Each row is a point on a landscape with many valleys, with its height.
From any point a ball rolls to the lowest of the 2 points nearest to it. It stops when none of these is lower. Distance is the straight distance between rows; heights are no part of it.
nes: [-23 -10  13 -11  19  12   6 -15  -2  16  -2 -38 -40  35 -22   7 -37  -8
  -7  -2 -10   5  -1  -8  55  20 -37  -2  -2   8   4  20   3 -51 -35   1
  22   6   8  48  21   4 -27  -8  17]  (h 733)
dak: [ -3  29  -5  10   1  -2   2  -4  -3 -15  -6 -12  -2   0 -38   2   5  13
   6  -5   1 -12  11  12 -34   1  29 -13  18   3   6  -2 -11  31  15  -7
 -18 -18 -18   8  -9  -1 -20  18   0]  (h 561)
Nidif: [-27 -13 -15   8  20 -10 -12 -17   3 -16 -49  -6  28   7  12  10   7  21
 -12  -1 -22 -30  13 -43 -22 -35  10  -2  -7   0 -13   4  -1  29  16  32
   2   8 -24 -34 -32  -3  -8  22  20]  (h 355)
kat: [ 10 -10  -3 -38  37   6  -4  11 -15  25   1  -7 -19  -4  -1   2 -41 -41
   8   1 -17  35  -7  36  51  14 -44  15  27  12  11  28  18 -42 -15 -29
  -1  -4  16  18  35  -8  10 -25 -16]  (h 593)
dis: [-52 -14 -10  -6   8  -7   5  -8   9  -5 -12 -17   0  15  -2   7 -11  -3
  13  30 -26 -34  62 -28 -42  19  23 -18  20   6 -72  -4   2  45  -9  19
  32 -10 -16   3 -21  -1   9  25  32]  (h 732)
Topo: [ 37  38   7  27 -14   7   2   9   1 -28  30  19 -19 -22 -18 -28  29  -4
  -5   2  25   2 -32  41  19  14   8  23 -28  -7  43 -24 -29  26  19 -29
  -6 -10  10  22   5   6   1   1 -33]  (h 431)
supa: [ -1  23  11  30 -18  18   9 -19  10 -23   1   3 -28  15 -10  -1   3  28
 -25   2  32 -17 -29 -14  18   9 -12   5 -27   1  44 -11 -31  12 -11  10
  17   8   7  31   4   3 -20 -11   4]  (h 551)
zab: [  5 -10  -4   8 -22  50   3  14   0  22  14  57  26 -12  24  17   0  -4
  -1  13   3 -20  11 -23  23  17  -2   0   4  -9   7 -23   5  -8 -18  -4
  33  20 -24  -1 -10 -31   1 -24 -10]  (h 330)
Los: [ 16   2   0 -34  33 -11  -4   3 -10   9   5 -10 -20   4   0   0 -26 -38
  22   3  -8  40   7  43  25  10 -28   2  18  10  10  23  24 -15   4 -25
 -31 -16  17  20  14   2  -1 -17 -14]  (h 547)
Reme: [ 21  30  10  16 -19 -72  11  31  -7 -22   0  29  13 -35  -2 -14  66  -9
 -20 -38  12   7   2  37   7   1  29  26 -34  -3  28 -15 -12  17   9 -11
 -26  -1  -4 -30 -28  18 -15 -11  -3]  (h 729)
zovib: [ 14  19  -8  11  -3   7   9 -10  20 -13  -2 -18  -8   0 -19 -18 -29  11
  20  -9   6  -2  -4 -11  43  30 -15  11 -17  15 -17  -4 -18  -2 -33 -12
  11  -3  16  23  23   5   3  27  21]  (h 504)
tul: [  5   7  11   7 -16  65  -2  -3  -8   9  46   1 -30  11  -8   9  -6  -7
   3  40  11 -12  -5  -6   9  28   6  -9   5  -7   4 -27  -6  22  13 -11
   9 -21  -3  53  23  -1 -13   0 -18]  (h 126)
Didab: [  8  10 -10  -6  12 -10  -5 -22  15 -42 -62  -2   5  15   8  37   8  -1
  13  -4  -3 -10 -20 -21   6 -19 -25  10 -30  13  21   5  -9   8  23  -2
 -11   7 -10 -18  -5  14  -6  -6  -5]  (h 631)
duf: [ -2  -3   8 -35  10 -34  25 -10  12 -14  -3 -23 -10  16 -25  21  18 -20
  -5 -51 -10  -9 -26 -25  35  -7  -1   0 -47  13  28   2  -7 -17 -38  17
  15  27  21  35  22  53 -42  -2 -10]  (h 589)
suga: [  2   9   7 -16  -2 -52  18 -20   4 -13   8  -8 -13   8 -12  -7  19 -17
 -24 -31  12  11 -31  25  -5 -31  -9   4 -12   5  34  23 -17 -17  -1   4
 -11  33  18  14  -7  24  13 -28 -16]  (h 641)
lura: [ -3  26 -10   8  30 -36 -11   4 -23   1 -44  -9  28 -28 -14  -5  10 -11
  16 -25 -21  25  -6  16  -1 -11   9  11  10   2  14   5  -3  15  15  -1
 -46 -24 -15 -49 -22   0 -11  29 -16]  (h 603)
Bobi: [-18 -19   6  26  16  -1 -28  15   6   6  -3  23  31  -4  56   2   9  14
  -6  23   4  34  16 -20  -3 -18   8 -21  13 -48  -7  -6  22  -7  22  25
 -22 -14  -3 -67   0 -23 -29  -1  38]  (h 473)
pilok: [-20 -10   7  -9  18 -25 -20  12 -14   2 -29  -9  12  11  41  14  20  -1
   0   6  -8  41  -8 -22 -15 -34   1  -4   3 -39   1  14  21  -7  17  40
 -42 -26   2 -57  -4   5 -31  -2  28]  (h 372)
basud: [-44 -13  -5   3   9  -2   5 -28   0  -4 -12 -42 -15  25  11  -1 -30  14
  -3  37 -10 -11  22  -9 -35  -1  -1 -14  29  12 -45  14   5  14  -1  25
  21  -6   0  12  -5  -6  13  11  47]  (h 689)
tetiv: [-16 -44  17 -17 -13  42  12 -19  10   5  24 -13 -18  33   2  28 -22 -10
  -1  33 -10 -14 -25 -12  -4  -7 -23 -14 -12   8 -15  -5   7 -28   8 -14
  35  35  10  35  17   2  26 -16   5]  (h 540)
Riro: [ 20   4 -13   4  -8  49   0 -16  19 -10  -1  -5  -9  -1 -21   5 -23  16
  23  12   4 -17 -24 -23  42  36 -24  15 -14  19  -8 -20 -34  -9 -31 -14
  39  -4   4  33  35   1   6  16   9]  (h 454)
Razin: [ 31  30 -10   0   4   3  -9 -11  -3 -21  -4   0  -3  -9 -28   6  12  -4
  21   3  -1   3 -11  24 -15   0   9   8   6   8  24  -7 -11  21  25 -23
 -19 -12  -5  10   5   1  -4   7 -14]  (h 513)
niku: [-11   7   2   4  19  30   2 -17   7  15  -1 -15 -14  -3 -19   5 -49 -18
  23  21  -7   0  25   2  33  32 -27  10  26  17 -18   3 -12  14 -18 -21
  15 -22 -17  33  12 -30  10  17  -6]  (h 801)
Tosem: [ 15  10 -16  -5  -5  -3  12  23 -25  38   5   4  28 -28   3 -16   9  15
   6 -37   3  11  -8 -11  10   5  15   0  22  -5   0  -1  13 -22 -49  25
   0 -12   4 -17   4  -2  -7   5   0]  (h 172)
gavu: [ 10  13   2  -5   2  21  -7 -19  16 -33 -15   6 -16  24 -10  32   6 -18
  15  22   4  -6 -17   0  -1  -5 -16  11 -28   4  25  -5 -20  22  40 -20
 -19  -1  -5  16   6  11   1  -7 -19]  (h 573)
Tapu: [ 22   5  -5  22  13  42 -23   6  -9   4  -3  23  16 -25  25  -2 -27  -7
  35  40  -8  14   3  18  11  12  -4   1  11 -11 -25 -14  11  13  34 -40
 -16 -19 -14 -11   1 -19  26  20 -24]  (h 415)
zopes: [  7 -11 -13 -13   7 -22  15   2  -8   5 -30 -31  29  -5  -2  -9   8  22
   3 -37 -24 -28 -12 -36 -16 -36  15   6 -19   7 -26   6   6   8 -27  35
   2   9  14 -16   1  28   9  37   3]  (h 339)
namif: [-25 -13   2  14  18  -6  -8 -18  35 -37 -18 -10   9   9  -9  -6 -10  17
 -13  25  -3 -24  19  10 -39 -20  19  -2  -7   4 -30   7 -30  40  48 -10
  -8  18 -13 -12 -17   0  33  26  25]  (h 411)
tirep: [ 12 -26 -10 -18  -5  12 -12   0   5 -12  -5 -14  11  23  27   9  -4  27
  14  24  -3 -11   5 -16 -44 -26  10 -24  -1  -3 -39   2  34 -10  25  11
  -4  11  16 -14   4  11  12   0  36]  (h 14)
vemus: [  3 -11   7   3   4   0   6  17   2  21  21  12 -13 -13  15 -45 -38 -36
 -11   1  13  28 -14  48  42   8 -40  20   9  -4  14  21   3 -21  -4 -29
  -3  12  20  10   8 -20  50  -9 -36]  (h 485)
tizo: [ 32  22   9  31 -14 -31  -1  16  -3 -33   4  39  10 -37   9 -11  64  11
 -27  -3  24   7 -24  34  -5  -7  23  28 -30  -6  34 -15 -31  14  32 -20
 -17   4  -5 -25 -15  10  10 -21  -3]  (h 675)
zev: [ 21  11  10  45  -9 -13  -7  23  11 -32  -6  42  20 -31  26 -22  44  17
 -28   0  27  13  -1  14  18   0  15  17 -33 -25  21 -15 -12   4  35 -13
 -26   9   1 -45  -9  -2  -3  -2  13]  (h 622)
soset: [-39  34   3  12  21 -31   3 -16   3  -3 -42  -7  -7  12 -30   3 -10 -17
  -4 -21  -6  -3  23  -4  24  -1  -9   8  -7   0  26  16 -17  30   7   1
 -35  -9 -23  -4 -26   0 -22  12 -18]  (h 713)
tiga: [ -1 -10 -17   5 -20  27 -19  -3 -24   5  15  32  17   6  31  13  27  27
 -17  25   5 -26  21 -19 -56  -5  20 -26  25  -5   3 -25  27   5  22  18
  17   6 -13 -15 -20 -14 -20 -20  12]  (h 492)
nipen: [  1 -17   3  -7 -22  19  15   7  -3   7  -7  35  12   4  28  26  16  -6
 -19  -2   7  -7 -15 -23  30  -3 -17   7 -17  -9  21  -6   9 -37 -26  13
  25  37  -8   3 -13 -15  -7 -43   2]  (h 416)
pon: [-13   0  26  25   5 -39 -34  22   3   3  16  26 -17 -10  24 -39  10 -28
 -36  11  15  61  -9  50  10   0 -28  32 -10 -39  27  30  -8  -9  44  -4
 -47 -21  12 -43 -12 -14  21 -28 -10]  (h 272)
nas: [  0   8   3 -13  26 -18   3  22 -15  30  -7 -12 -11   3   0 -16 -22 -22
  10 -19  -6  40  22  14  42  16 -18   5  13  -7   0  17  35 -18 -26   8
 -32 -24  15  -3   6  -4 -27   2  -3]  (h 475)
vibug: [ 15  33  -7  -3  25 -61  -6   5 -27 -14 -34 -16  16 -26 -10 -10  37 -15
   8 -37 -15  31 -16  20  12 -13   7  23 -12   0  30   4   2  10  12  11
 -50 -26   8 -36  -5  33 -29  16  -9]  (h 548)
lete: [-22  -4   3  23   2  46   7 -34   8   4  14 -14 -22   5  -2  -5 -39  -9
  -4  48   8 -12   3  -3  11  18 -23  10  22   7 -17  -1 -33  25   6 -10
  29 -18 -17  46   9 -24  31  17   0]  (h 830)
mibe: [ 12  -1  14  29 -15 -20   1  12  12 -19  -1  25   4 -10  37 -26  21  13
 -28   0  34  25 -22  11  21 -15  -6  10 -36 -27  13   3  -3 -20   7   9
 -17  22  18 -34  -4  -2   5 -16  18]  (h 556)
Dinat: [  6  -5   0  14   2 -20  -4  11   2   7   7   5  -6 -14  19 -44 -19 -23
  -7  -2  21  45 -35  41  27  -4 -35  19   1 -12  21  23   1 -26  -3  -5
 -19   8  26 -27   7 -12  35  -9  -3]  (h 414)
guf: [ -1 -27  17 -41  18  19   4  22  -7  32   3   4  -7   7  19  30 -38 -23
  11  13 -21  16   4  11  41  13 -29  -3  12   6 -22  12  33 -51 -12 -24
  10  11  14   8  27  -8  17 -30  -3]  (h 642)
milu: [ -2 -40  12 -11 -17  37  12 -10   4   3   5  13   0  21  29  29   2  -5
 -11  27  -5  -4 -35 -11  18 -12 -26  -7 -22  -9   3   0  15 -50  -1  -6
  33  44   3  13   0  -2  23 -34   6]  (h 486)
far: [ 25  31  -1  27 -21  19  -6  11 -31  19  31  16   5 -37 -18  -8   8  21
  10  -9  12  10   4  37 -27  20  34 -10  42  -4   7 -19   1  -1  -3 -15
   2 -31 -18  16  -8 -22 -14  10 -30]  (h 293)
gase: [  6  16  -7  -9   8 -29   0   3 -23  -7 -46 -18   9   1  17  11  31   8
   4 -19  -1  20 -15 -22  14 -18   0   7 -14 -15  16   4  13  -7  -2  33
 -36 -20   2 -24   2  26 -39   6  10]  (h 469)
seti: [-17   3  -4  -7  15  27   1 -20  -1  16 -15 -32 -21  21 -10  19 -44  -4
  16  16 -15  -5  19 -22  42  36 -31   6  19  19 -26   7  -1 -18 -30   5
  23 -25  -8  33  20  -9 -13   6  26]  (h 771)
Bira: [ -6  -9   3 -24 -37  -9  19  15  16  -4  26   4  -3  10 -34  37  44  -8
   1 -35   4 -36   3 -55  -3   0  37 -12 -35  15  27 -36  -9  10 -41  26
  25  17   6  16  17  30 -50  -5  -5]  (h 490)
gegib: [ 50  18 -13   6 -27   6 -16  18 -28  13  19  41  25 -44  11   3  36   4
  21  -2   3  13  -3  30 -25  11  31   6  30  -4  -2 -22   6 -11  -6 -17
   6 -12 -23 -14 -13  -7   6 -13 -25]  (h 366)
Ninim: [ -8   4   6   4  16   7   2  13  -9  32  -1   4   1  -9  17   4 -34  -3
   9   9   2  19  18   9  10  12 -12  -9  32   1 -10  11  26  -5 -11   0
 -17 -19  -7 -12   1 -25   1  -3  -4]  (h 397)
bem: [-31   0   7  19  -2 -23  14   1  29 -35 -26  -5   1  22   1  -7   7  21
 -25   1  12 -24  15 -12 -17 -12  27 -17 -32 -13 -18   2 -14  28  25  -1
 -17  25  -4 -15 -14  25  -8  15  37]  (h 497)
pifu: [-33 -15  -1  10  -8  -6  25 -23  30 -20 -25  -9  14  21  12   8 -10   9
   0  -3  -7 -33  18 -46  16   1  -4  -6 -34   5 -44   0 -13   7 -24  18
  34  29  -6   2 -13   7  11  21  31]  (h 673)
misev: [  1 -22  13 -30  26  11  -2   5   4  17  17  -2 -38  12 -17   0 -41 -60
  -7   0 -18  21 -10  30  71  17 -45  24  -3   5  23  22  -4 -45  -5 -42
  16  20  17  44  35  -1  15 -21 -31]  (h 637)
zunuz: [-49 -26  -3  15  29 -26 -12 -10   8   1 -26 -35  15  10  14 -19 -11  26
 -25   6 -13  -5   1  -8 -41 -40  20  -9  11  -9 -16  26  -7  13  25  39
 -12   6 -11 -36 -24  -4  12  19  32]  (h 443)
Mis: [ 13 -11  -7  18  -3  17 -28   7 -16   5   5  39  30 -15  50  17  30  15
  -9  33   9  13  12  -3 -25 -12  12 -11  21 -29   5 -10  19  -6  27  11
 -11  -7 -17 -37 -14 -20  -9 -28  12]  (h 419)
munif: [  6  20  10  -3 -24  -8  17  22  -3   0  11  26  -5   4  -3   8  33 -11
  -5 -10  15  -1  17   1  12   7  17   2 -12 -14  23 -10   9   6 -13   1
 -10   3  -5   7 -15   0 -30 -25  -6]  (h 354)
nunos: [  5 -19  21 -21  20   2   2  -6   8   3  40 -22 -55  23 -12 -30 -46 -43
  -2   3   0  30  19  43  47  18 -36   2  -8  -2   8  22  11 -15  14 -46
 -12   2  33  63  35   6  11   1 -19]  (h 683)
vok: [  8  -1 -15   2   5  10 -21 -11   6 -16 -32  10  27  -7  -8  18   9  16
  22   3 -20 -31  18 -32 -31 -20  15  -6   7  11 -17 -13  -1  26  16   0
   8   6 -34 -25 -23 -13   1  20  -6]  (h 271)
ruvu: [  1   6   3 -19 -41  -6  19  16   3 -10   8  24   6   9  -9  37  46  -8
  -1 -21   7 -27  12 -39   5   2  22  -5 -25  -5  25 -29   8  10 -20  12
  12  13 -12   9  -3  11 -47 -22  -7]  (h 433)
tus: [-45  14  10   4   2 -27  22 -13   9   0 -45  -2  -2  28  -8  19  -2 -20
 -17 -31  -6 -24  11 -40  41  -5 -18   9 -34  -3  27   8 -10  12 -19  22
 -10   9 -22   8 -23  13 -37   1 -16]  (h 765)
tazas: [ 19  36  14  43 -14  22  -6   9   1 -27  15  10 -23 -12 -21 -31  17  18
  -9  20  23  -4 -10  32   9  20  31   7 -22 -18  17 -23 -24  31  46 -35
 -21 -16  -2  17   3   1  -6  23 -17]  (h 348)
pum: [ 17 -13 -24 -15   1   4  -6   7 -10  25  21 -23  15 -13 -23 -22  -8  39
  19 -28 -11 -28  10   0 -66  -4  30 -20  38  24 -36   6   9   3 -15  10
  29 -28   6   4   1  -8  19  29  -4]  (h 287)
Nin: [-48  -7  13  22   1 -36  33 -25  23  -5 -38 -25   3  17  10 -12 -21   8
 -20 -23   1 -20  -2 -35  29 -14 -12  -1 -40  -8 -26  15 -17  -6 -29  27
  13  35  -2   3 -19  24   5  27  18]  (h 719)
zesi: [ 27   6 -12  18 -21  11 -13  12 -20  17  25   7  20 -36  -8 -17   2  50
  18 -19   5  -7  11  20 -60  17  50 -25  40   2 -34 -18   5  -4   2 -13
  15 -25 -10 -11  -4 -12   3  35  -9]  (h 217)
zipaz: [ 15  28  -2  -4  -8 -13  20  20 -14  22  17  16  -4 -14 -19 -11  16  -9
  -4 -33  11   7   9  14  24  17  13   9   8  -1  26  -2   8  -5 -44   7
  -4  -7   1  13 -10  -8 -26 -14 -18]  (h 273)
Mozat: [ 11 -10 -10  -8 -19  48  -2 -19  10   3  23 -12  -1   9 -10   4 -20  29
  17  15  -1 -26 -15 -30  -1  25  -7  -3   6  19 -29 -16 -15  -6 -24  -2
  48   5  11  32  31  -4  25   8  24]  (h 402)
madu: [-22   1   1   5  19 -37  11  -5   7   0 -12 -29   4   2  -4 -28 -22   7
 -12 -20   4  14  -7  18 -16 -25   5  -3   6  -2  -1  26 -11   1  14  12
 -33   3  11 -21  -7   1  17  20  12]  (h 523)
Voveb: [-15 -16  -2   7  16  14 -14 -10  19 -17 -10   5  17   7  -6   8 -13  10
   7  25 -16 -28  29  -6 -50 -13  17 -10  15   7 -35   0  -8  37  34  -9
   6   4 -25 -14 -25 -19  22  16   7]  (h 344)
bafi: [ 14   7   4   7 -19  53  -4  12 -12  24  31  34  -1  -9  18  10 -11   9
   4  29  10 -13  15  -6   7  30   6 -10  16 -10  -9 -29  16   1  -7 -11
  11  -9  -6  21   3 -16  -3  -8 -10]  (h 242)
suguk: [ -5  11   6  -6   4 -61  14  -1  -3  -3  12 -10 -11  -2  -8 -34   6 -14
 -29 -40  18  29 -15  48  -3 -20   1   0  -3  -6  31  30  -8 -13   8   4
 -36  10  21  -1 -12  14  13 -10  -4]  (h 594)
fovi: [  6  14   8  28 -18  46   2  -2   6 -13  35  -2 -27   9 -11 -26  -9   9
  -5  36  28 -10  -3  10   6  24  18  -6  -9 -17 -13 -23 -21  34  23 -25
   3 -20   6  43  10   2   5  26  -2]  (h 238)
karot: [ 59   1 -26 -12 -25   5 -35   5 -13  -8 -13  22  40 -34  27   0  40  36
  29  -2  -5 -13   5 -25 -35 -12  32  -7  13 -11 -20 -29  14 -16  13  -2
  11   6 -12 -47   1   2   3  13   0]  (h 237)
zako: [ 19   8 -10  21  -2 -23  -6  20   0  -8 -12  17  15 -28  30 -25  12  -4
   0 -14  17  36 -40   9  26  -9 -18  20 -12 -14  15   4  -3 -20 -14   9
 -11   7  14 -56   6  -5  11  -4  11]  (h 491)
fesib: [ -9  20  -7  21 -20  30  -2 -23 -22  -4  -1  -7 -19  17  -2   0   6  39
 -27  14  21 -15 -21 -18  -2   8 -12  -5   8   3  39  -8  -8  -2 -11  28
  12  -4   2  21  -5 -10 -31 -21  23]  (h 597)
lobal: [ 35  -9 -11  13   2  -1 -37  14  -5 -22 -13  26  37 -33  24   0  48  32
   8  12   0   8  -2   3 -44 -24  34   0   8 -16  -6 -14   1  -4  39   0
 -17  -1 -15 -56  -7  -4   5   7  10]  (h 324)
tisi: [-12 -27   9 -30 -15  18  20  11   2  17  41   6  -3  17 -11  26   4 -15
 -14   0  -6 -19   6  -4 -46  -8  11 -23  19  18   1  -3  15   2 -11   5
  24  19   6  19  -4  -4  10 -28  -9]  (h 625)
munuf: [ -4  10   2 -12   1 -27  20   6  -7  17  17  22   5 -11 -19   5  17 -30
 -18 -31   7   4   9  39 -29 -12  15   5  25   8  38  21 -13  12  -1  -6
  -8   0 -15   6 -33 -14  12 -31 -42]  (h 695)
Latu: [-40  21   5  30  31 -30 -13  -5  -2   2 -43  -3  20 -17 -17 -12  -2  10
 -14 -13  -9   9  13   6  -2  -4  13   9  12  -9  13  15 -19  25  26   4
 -43 -18 -34 -41 -28 -15 -11  26   1]  (h 656)
tuk: [ 42  25 -18  12  -3  23 -22  14 -24   4   0  23  10 -39   3 -21  -7 -16
  39  16   2  29 -19  38  28  26 -10  18  20  -1   2 -13  13  -8   3 -31
  -8 -23  -1 -16  17 -11  14   8 -28]  (h 494)
labet: [ -4 -12  20 -28  22 -27   2   5 -12  19  20   6 -27   2  18   6 -19 -53
  -7   9  -3  43  16  58   8  -7 -35   7  24   2  13  35  16 -11  15 -29
 -29  -8   9  14  -8   0  24 -44 -37]  (h 607)
dal: [-38  11   1   7  -5 -13  31 -12   0   8 -22 -15   2  12 -28  11   6  -3
 -14 -37 -11 -36  12 -48  14   1  10   2 -21   9  11  -8 -23  31 -44  36
  16   8 -14  18  -8  22 -39  19  -6]  (h 807)
Lirip: [-17   3  15 -14  18 -42 -16  17 -11   8 -17   1   0   7  27  12  22 -19
  -6   3  -1  57   4  14  -5 -20 -10   5   6 -34   6  28  20  -8  20  17
 -58 -32   3 -48 -14   4 -25 -22  14]  (h 276)
guz: [ 23  -6 -12 -13   9  21   2  -3   4  -3  -8 -13   3   0   9  -1 -28   2
  21  14  -2  13 -28  10  10 -10 -22   8   6  11  -6  11   5 -18   4 -15
  -1   7  17   4  23  -2  34  -3   3]  (h 254)
sifed: [ 22  28  -1  27  -2   3  -4   8   9 -11  -4  -3 -20  -1  -8 -32 -15   8
   8  -5  22  11   0   8  50  26 -23  17 -22  -3  11  -6   0  -2 -10 -10
 -16  -6  18   8   9  -8 -11  15   2]  (h 562)
dov: [-24 -39  10 -27 -25  -2  18  -6  27 -15  11 -21  -8  40 -23  32  13 -10
  -3 -10  -9 -35  -2 -45 -24 -16   6 -27 -40  16 -18  -7  11  -9 -16  13
  31  45  14  13   8  33 -11  -2  14]  (h 587)
divev: [-19   7  29  10  12 -46 -15  28  -5  21  16  10 -26   3  18 -20  10 -27
 -26  -3  17  63  17  46   2  -1 -15  11   9 -30  17  35  14 -10  16   9
 -49 -33  11 -32 -15 -11 -10 -28  -3]  (h 128)
gesed: [ 27   2 -24 -27   9 -10   8   2 -16  13 -19 -23  21  -9  -4  -5   2  17
  20 -35 -15   4 -19 -20  10 -10   5   5   1   9 -10   6  13 -20 -35  20
   0  -1  16  -8  18  20   2  16   7]  (h 261)
Dumed: [ 20 -11 -24 -33   0  23  -9 -14   6  13  15 -28   7  -4 -32   4 -17  22
  33 -12 -24 -26  -6 -18 -21  10   5 -10  23  37 -31  -1  -3  -3 -28  -1
  40  -8  13  22  32  -5  24  16  10]  (h 349)
reko: [-44 -38   7  -2 -25   2  23 -23  42 -14   6 -16   5  26 -15  23  -4  -1
   1  -4 -17 -39   3 -54  -3   4  -4 -10 -41  20 -45  -6 -17  -2 -36  17
  61  42   5  14   5  12  18   8  27]  (h 632)
gafe: [  0  -7 -17 -21 -20  16 -27 -19   8  -3 -10  -6  15   8 -22  27  15  12
  40   4 -32 -49  37 -72 -33  16  17 -12  -1  21 -47 -35  -3  19 -12  15
  42  -6 -25  -3   0   6 -20  30   9]  (h 785)
dedes: [ -9   1  12 -27  -9 -42  33 -13   0  -3  14 -11 -17  17 -23   8  31 -18
 -30 -39   4  -1 -26   1   3 -26   4 -11 -25   5  39  15 -11 -15 -27  19
  10  41  16  30  -8  41 -19 -28 -13]  (h 639)
lim: [ 42 -14 -31 -22  -3   6 -36   4  -8  -4 -20  -8  28 -13  24  -8  13  40
  33  -2 -14 -19  -5 -34 -40 -26  16  -6  10   2 -25  -8  20 -13   8  20
  10  -2   3 -42   5   4  14  15  13]  (h 156)
Kon: [-23 -25  18 -20  11   7  19   6  -8  41   5 -25 -12  13   6   9 -40   1
  -4   2 -17  10  -1  -3  38   7 -25 -13  10   4 -22  22  33 -57 -37   1
  19  18  17  16  19  -5   9 -14  19]  (h 688)
mak: [ -7 -28  16  -3   6  20  26  14   3  35  37   6  -9 -15  18 -17 -52 -16
 -15   9   9  10   2  35  16   9 -20  -8  22   2 -17  14  10 -13  -8 -33
  15   4  13  25  18 -25  52  -5 -24]  (h 546)
livuv: [-22 -17 -10 -24  -2   5 -11  -8  23  -7  -5 -15   9  11 -31  20   4  -5
  33   9 -35 -44  46 -48 -46   7  19 -13   3  22 -63 -13  -4  41 -12  14
  36  -6 -15  -1 -10  -2   9  27  10]  (h 761)
ratam: [ 22  10   5   3   7  -4   6  14  12   0  38 -13 -37  10 -24 -51 -30 -17
   5 -14   9  27  20  40  52  37 -22  11 -15   1  10   8  14  -5 -10 -32
 -10  -5  39  43  20  -1  -3  15 -11]  (h 628)
nido: [-12   1  13   1  12 -35   2  12  -4  20  16  28  -2 -11   8 -13  -9 -42
 -15  -6   9  31  16  68  -9  -3 -11  12  21  -6  30  28  -8  10  34 -27
 -37 -14  -8  -9 -30 -19  33 -26 -40]  (h 670)
tosog: [ -7   7 -23  23  -7  14 -43 -16 -31   6 -11   1  18 -10   8  -4  16  47
  -4  19 -14 -26  24 -29 -59   0  31 -22  37  -1 -12 -29  12   9  22  25
  13 -15 -32 -29 -19 -10 -30  19  18]  (h 550)
Vune: [ -9 -16   0  20  -2  39   6 -32  39 -24   4   3   1  12   2   8 -23  -8
   7  36   3 -22   1 -21   7   6 -14  10 -20   6 -30  -6 -39  28  12 -11
  30  19 -11  23   3  -9  41  19   1]  (h 861)
ved: [  6  -4   3   1  10  31  -1   7 -11  31  20  14   5 -17  14  12 -32   3
  15  28  -2  -2  24  16 -21  15  -4 -19  44   8 -24 -10  18  13   7 -22
   4 -25 -16  10   6 -26  11   2 -25]  (h 327)
ruv: [ -7 -23  -3 -37 -14 -10  14  -1  18 -12   7 -27  -1  22 -33  46  25 -12
   5 -37 -14 -32 -11 -58   3  -4  19 -14 -43  24   7 -22  -6  -4 -37  31
  26  16  14  28  31  47 -49   4   0]  (h 535)
beb: [-16  -1 -13   6   7  13  -3 -33 -14   2 -14 -36  -8  16   0   0 -16  34
 -14  15   2  -5 -18 -10 -29 -16 -13  -7  29  15   8  12   0  -2   4  30
   5  -8  -2   4  -3 -12   1  -4  24]  (h 645)
tifo: [ 62  20 -27  -5 -20  -7 -15  17 -25 -10   1  32  26 -42   9  -6  36  -6
  31  -2   3  21 -31  28   1   5   5  27  11   9   4 -17   1 -12 -10 -19
   3  -7  -1 -30   8   6  14 -12 -15]  (h 430)
rasi: [-31 -50  11 -21  -9  33   7 -10   7  15  38  -7 -14  29  -1  24 -24 -11
 -12  32 -16 -29   6 -14 -50 -10  -8 -28  16  26 -25  -5  17   4   5   0
  42  20   4  24  10  -9  23 -19   2]  (h 588)
Pezum: [  0  -4  -3 -30  -2  -7  15  14 -16  21  21   6   6   1 -12  21  21 -12
 -11 -19  -7  -6  13  12 -50 -15  18 -10  33  14  13  10  15   6 -11  15
   3  -3 -12   6 -22  -5  -3 -29 -24]  (h 659)
falat: [ 35  38   6  21 -14  14  -1  -3  12 -34   4  19 -30  -6  -9  -3  20   2
  -2   1  27  -8 -39   7  35   8 -14  24 -45   3  55 -24 -31  13   4 -13
  11  -3  13  28  17  13 -14 -14 -27]  (h 493)
kozik: [-26   7   2  19   4 -16   2  19  -1 -12 -12  -7   6   4 -16 -14  20  27
 -31  -7  11  -8  13  17 -46  -6  44 -21  11 -14   5   5  -7  23  35   0
 -31  -7 -13 -22 -16  10 -22  10  21]  (h 570)
kuvof: [ 17 -16   6 -14   0  20   3  -5   2  -6  13 -23 -15  19  23  -5 -17  14
   8  31   9  17 -18  18 -24 -18  -7 -14   6  -7 -21  12  23 -17  22  -5
 -17   1  31   8  19  11  23  -5  22]  (h 155)

Where does a ball stop that starts at each point below?
tus -> divev
Nin -> Tosem
dis -> tul
nunos -> zesi
duf -> Tosem
seti -> Los
suga -> vok
